The views of a scene show one set of named points, each view turned or mirrored, shifted and resized as a whole, with a little noise and some points left out.

Scene 1
View 1
(194): 2	10	6	-2	-9	0	5	18	0	-21	0	17	-5	-11	3	4	8	-7	-4	-8	10
(158): -4	-7	-3	9	-9	25	22	11	-1	-17	-2	-27	-3	-22	-22	9	13	37	-8	14	-27
(189): 0	11	1	9	-11	-4	16	5	-1	-4	-2	6	-9	-18	0	-6	1	4	3	6	10
(212): 2	11	-2	12	-14	-6	9	8	-8	-12	-11	-1	-2	-13	-7	-4	11	1	-5	13	13
(105): -3	0	4	1	-6	15	20	13	5	-13	6	0	-11	-22	-5	4	1	19	-1	-2	-11
(95): -13	-5	-7	21	-14	5	23	-6	5	0	-4	-24	-10	-20	-15	-6	12	34	8	17	-25
(215): -3	3	1	5	-11	6	11	12	1	-16	-3	-3	-5	-15	-8	4	12	11	-4	3	-6
(37): -5	-2	3	3	-10	12	9	16	2	-22	-2	-6	-2	-13	-9	8	18	14	-4	0	-15
(50): -11	-6	-4	16	-8	14	34	-6	9	6	5	-21	-17	-30	-12	-5	-2	42	10	14	-26
(62): -13	-6	1	7	-11	8	10	8	8	-17	0	-10	-5	-12	-9	6	20	19	4	-2	-25
(198): -1	5	4	1	-8	7	12	15	0	-18	0	4	-6	-16	-4	5	7	7	-5	-1	-1
(19): -2	1	-4	14	-8	14	33	-1	0	2	1	-17	-14	-31	-12	-5	-7	34	2	17	-11
(70): 1	4	-2	10	-5	16	37	0	1	6	6	-10	-18	-36	-8	-7	-16	34	2	15	-5
View 2
(50): 25	6	-14	-4	26	-3	23	-8	9	-6	17	-13	-2	-3	12	-7	4	-27	1	-2	-2
(19): 21	12	-16	-10	16	0	16	-12	13	1	11	-17	7	0	3	-8	1	-25	7	-3	-6
(95): 23	3	-11	-12	22	-2	25	0	15	-6	11	-14	0	1	10	1	11	-11	-6	6	-7
(158): 32	0	-5	-20	11	16	24	-16	6	-10	-2	-20	-3	-7	1	-8	10	-10	2	10	10
(189): 12	0	-7	-11	-7	-10	-3	-5	24	22	3	-22	4	14	6	0	11	-7	22	-5	-17
(62): 26	-16	6	-12	4	3	14	-6	12	2	2	-17	-14	2	16	0	19	0	9	5	3
(70): 21	14	-18	-6	14	-3	10	-16	11	6	14	-18	9	0	3	-11	-4	-33	15	-10	-6
(215): 21	-8	1	-15	-6	3	6	-10	17	12	-3	-22	-4	7	6	-1	15	-1	17	2	-3
(105): 24	-7	0	-9	-1	1	4	-16	11	11	3	-20	-6	2	9	-8	9	-15	22	-6	3
(212): 12	1	-7	-20	-12	-3	0	-4	28	20	-6	-25	7	15	-3	3	15	6	16	2	-17
(198): 20	-9	2	-14	-12	1	-1	-13	16	18	-4	-23	-4	8	6	-3	13	-4	24	-3	-3
(194): 15	-14	7	-13	-23	-4	-11	-11	22	29	-7	-25	-6	14	7	-1	17	3	33	-6	-8
View 3
(198): -18	3	-9	10	0	-11	-3	3	-6	-20	-17	-6	-2	-12	15	5	20	-7	10	-17	4
(70): -7	-14	-37	-12	5	16	-12	-10	-11	-23	10	21	19	-17	-17	-10	3	3	-6	4	-1
(158): 4	10	-30	6	-9	21	-14	30	-26	-45	-14	3	-6	-12	1	-13	7	28	8	12	0
(105): -15	-6	-23	14	-7	-3	-12	1	-10	-28	-13	-1	1	-10	4	-3	12	-3	6	-11	3
(37): -14	8	-11	17	-7	-7	-5	14	-12	-28	-25	-10	-10	-10	16	2	18	2	14	-10	5
(215): -13	9	-10	9	0	-4	0	8	-11	-20	-21	-5	-5	-12	14	5	17	-1	11	-8	7
(212): -14	17	5	-11	19	-6	17	2	-7	-3	-14	-1	-1	-17	19	13	22	-4	11	-8	11
(95): 4	9	-35	-2	-1	27	4	2	-30	-15	-20	7	0	-11	-9	-7	-5	17	12	30	16
(189): -19	2	-7	-5	13	-8	8	-14	-5	-1	-11	3	6	-13	8	11	16	-15	8	-10	11
(62): -7	9	-24	24	-14	3	-3	9	-22	-25	-35	-11	-12	-5	8	-1	7	5	18	8	14
(194): -29	1	5	12	3	-27	1	-4	4	-14	-18	-11	-2	-12	24	14	30	-22	11	-33	5
(19): -3	-4	-34	-11	4	21	-7	-1	-18	-23	2	16	12	-16	-13	-9	1	11	-1	11	3
View 4
(50): -13	26	-29	7	8	27	6	-6	-11	-3	-13	7	-7	-10	6	-9	2	-29	-14	-22	14
(194): 29	2	19	7	-12	9	-10	1	-22	-1	-11	-8	20	24	-22	-11	-13	15	16	17	-1
(62): 10	15	-12	11	-1	15	-2	-3	-25	6	-21	14	12	-5	-25	-25	-12	-15	-4	7	19
(215): 12	12	4	3	1	10	-4	-6	-18	-1	-16	8	13	6	-20	-13	-11	0	6	8	7
(212): -5	11	23	4	0	7	2	-15	-15	-13	-13	2	8	23	-19	-12	-9	17	10	10	4
(198): 20	9	6	2	-2	10	-8	-2	-18	0	-14	2	14	9	-17	-7	-12	4	9	8	1
(158): 0	28	-19	-7	20	11	-2	-13	-11	4	-25	32	5	-23	-16	-7	-12	-19	-6	-4	12
(95): -22	24	-16	11	9	21	9	-13	-15	-6	-19	14	-5	-5	-8	-20	-2	-21	-13	-10	21
(37): 17	13	-1	3	3	10	-7	-5	-22	4	-21	14	15	-2	-26	-16	-15	-5	3	11	11
View 5
(189): -20	1	4	-4	2	6	13	-3	-21	-10	7	21	8	3	0	-4	-13	0	-19	-8	0
(194): -12	2	0	4	0	6	16	-9	-18	-14	29	16	-6	11	-19	-6	-20	11	-28	-13	7
(95): -20	-5	16	-31	1	17	-2	6	-18	-9	-21	-12	38	11	7	-12	-22	-7	2	-23	-21
(198): -13	-2	7	-4	2	8	9	-8	-19	-13	19	4	3	15	-9	-8	-22	10	-15	-15	-3
(50): -26	-4	18	-33	1	11	-14	-8	-29	-22	-23	-15	32	14	19	-11	-18	-2	8	-18	-25
(215): -12	-3	9	-9	2	11	9	-3	-16	-8	15	-1	12	16	-10	-11	-25	7	-13	-19	-5
(158): -10	-11	26	-22	8	16	-3	-5	-16	-4	4	-30	27	26	5	-17	-35	8	12	-25	-20
(105): -17	-2	11	-11	1	6	-2	-15	-24	-22	12	-6	7	17	-1	-9	-23	11	-8	-15	-9
(70): -28	-6	22	-18	9	3	-8	-16	-33	-20	-8	3	17	10	30	-5	-14	2	9	-4	-17
(37): -9	-3	9	-12	0	13	6	-4	-15	-10	16	-13	12	20	-16	-13	-29	10	-12	-25	-7
(19): -24	-7	22	-21	9	8	-5	-8	-27	-13	-10	-4	25	12	24	-8	-18	0	9	-11	-18

In a view up to two points have been moved. Name them for each view, in the order of its rows, or write none.
view 1: none
view 2: none
view 3: (37), (194)
view 4: none
view 5: none

Scene 2
View 1
(168): 13	0	1	4	21	7	2	-18	-13	-16	13	31	16	0	9	0	16	-4	5	13	2
(169): 16	26	11	6	-13	7	-7	8	-6	-4	-16	7	-13	-15	6	0	9	10	15	20	-7
(156): -1	41	7	-1	-9	9	-11	10	-10	7	-8	-10	-37	-12	3	-15	13	-8	7	37	-2
(182): -1	21	-3	4	-6	-5	0	-7	-3	1	-4	17	-2	-5	4	5	18	-17	1	19	4
(15): 5	22	0	7	-15	-5	-1	-1	1	0	-13	17	-1	-9	5	9	15	-7	6	16	0
(136): 4	15	0	-1	20	6	-5	-12	-13	-4	11	10	-6	1	3	-11	18	-14	-1	25	5
(160): 29	10	10	8	9	1	-14	-5	-1	-6	-13	-1	1	-1	-3	-3	11	16	3	9	1
(157): -1	36	2	2	-14	-7	-12	4	2	12	-16	-11	-26	-6	-4	-4	16	-12	-1	27	4
(172): 16	15	8	5	3	10	-2	-3	-11	-10	-1	20	0	-11	9	0	11	6	14	17	-4
(106): 22	7	3	9	7	-8	-11	-10	4	-4	-11	6	8	4	-4	5	16	3	-3	6	6
(207): 16	10	2	7	5	-5	-6	-10	-1	-4	-7	12	6	0	0	3	16	-1	0	11	4
(99): 15	20	6	3	10	3	-15	-3	-5	1	-6	-9	-15	1	-4	-11	14	1	-1	21	4
View 2
(106): -3	3	-8	3	-4	12	10	6	-23	-5	14	-16	-10	2	3	-12	14	11	-12	-3	-4
(169): 4	5	3	-3	-6	0	0	3	-1	5	2	-15	4	-11	-15	-9	2	-7	-20	14	-24
(160): 1	-2	-7	3	1	3	18	-1	-18	-6	7	-14	-7	-2	-4	-12	9	9	-10	2	-19
(172): 5	1	-2	-3	-6	6	-1	-4	-8	0	7	-34	-7	-12	-9	-8	4	-6	-7	11	-13
(15): -2	12	2	-2	-11	11	-12	14	-6	3	12	-18	-1	-6	-4	-8	7	-3	-22	8	-2
(207): -1	4	-6	1	-4	12	4	5	-16	-4	13	-22	-9	-2	2	-9	12	7	-9	1	-2
(136): 9	6	-7	0	5	10	3	-4	8	-7	9	-35	-11	-1	3	-10	9	2	12	2	5
(157): 0	21	5	-1	2	1	-3	19	20	2	3	6	11	4	-1	-13	6	3	-20	5	-4
(182): 0	14	0	-2	-7	13	-13	12	2	1	13	-23	-4	-2	2	-8	9	-1	-12	4	8
(99): 4	8	-4	2	9	2	14	2	7	-6	4	-10	0	3	-1	-14	8	8	-2	1	-10
View 3
(182): 4	-7	-23	18	5	-30	-8	-9	6	-1	-6	22	-1	-3	-29	-8	10	14	8	-7	5
(169): 1	-1	-11	10	-8	-12	-13	16	23	-15	2	31	-8	-22	1	23	-13	16	21	-8	11
(106): 24	-23	-13	4	-3	1	3	-9	11	18	4	7	-11	3	-26	2	-16	4	-2	-10	16
(160): 28	-14	-7	6	-8	13	2	-4	20	5	5	12	-10	-5	-7	14	-28	1	4	-11	16
(15): -7	-9	-18	9	-1	-27	-13	10	11	-1	0	30	-8	-12	-22	7	3	22	17	-7	11
(156): -4	27	-17	18	-9	-22	-22	-14	18	-33	-22	42	3	-18	4	9	-20	23	26	-21	-25
(99): 22	4	-14	13	-8	1	-6	-22	16	-7	-10	19	-2	-3	-6	5	-28	6	7	-17	-6
(136): 32	4	-24	33	1	-9	3	-25	18	-17	-4	9	11	-3	-9	-8	6	-11	-3	-11	5
(157): -6	10	-16	4	-5	-22	-23	-17	7	-7	-23	36	-6	-6	-18	4	-24	29	21	-22	-22
(168): 41	-15	-24	33	4	-6	13	-13	17	-4	11	-1	7	-1	-14	-7	18	-19	-12	-1	28
(172): 19	-6	-17	25	-1	-10	0	8	23	-14	9	18	-1	-16	-2	12	4	-2	6	-3	22
(207): 21	-18	-16	12	-1	-7	1	-7	11	10	2	10	-5	-1	-23	1	-6	3	-1	-8	15
View 4
(156): -1	-6	20	-4	12	-21	2	-21	25	-52	29	-8	-16	-20	26	-7	-24	-29	20	-26	-3
(99): 3	11	11	14	12	-3	9	15	-3	-18	4	-20	0	-7	5	-10	-9	4	7	-22	1
(169): 0	-2	26	11	6	-24	-22	9	8	-25	6	25	-7	-12	24	4	-3	-4	-3	-21	-12
(106): -6	20	7	26	11	-1	-1	36	-27	-10	-21	-15	3	-3	-2	-10	-1	16	-13	-22	2
(160): 8	17	15	17	11	-1	-4	35	-10	0	-3	-4	6	-4	1	-2	6	17	2	-18	-6
(182): -18	-1	7	26	8	-17	6	3	-16	-48	-21	-8	-9	-4	20	-20	-19	0	-24	-28	12
(207): -5	11	8	26	9	-6	3	27	-19	-19	-20	-7	2	-1	8	-13	-4	18	-16	-23	5
(168): 11	-6	9	37	11	-10	37	32	-7	-20	-27	-1	15	20	18	-26	-5	50	-24	-19	15
(136): 11	-7	10	24	15	-9	40	12	6	-32	-6	-16	8	12	18	-27	-16	28	-6	-21	16

In a view up to two points have been moved. Name them for each view, in the order of its rows, or write none.
view 1: (168), (136)
view 2: none
view 3: (15)
view 4: (99)
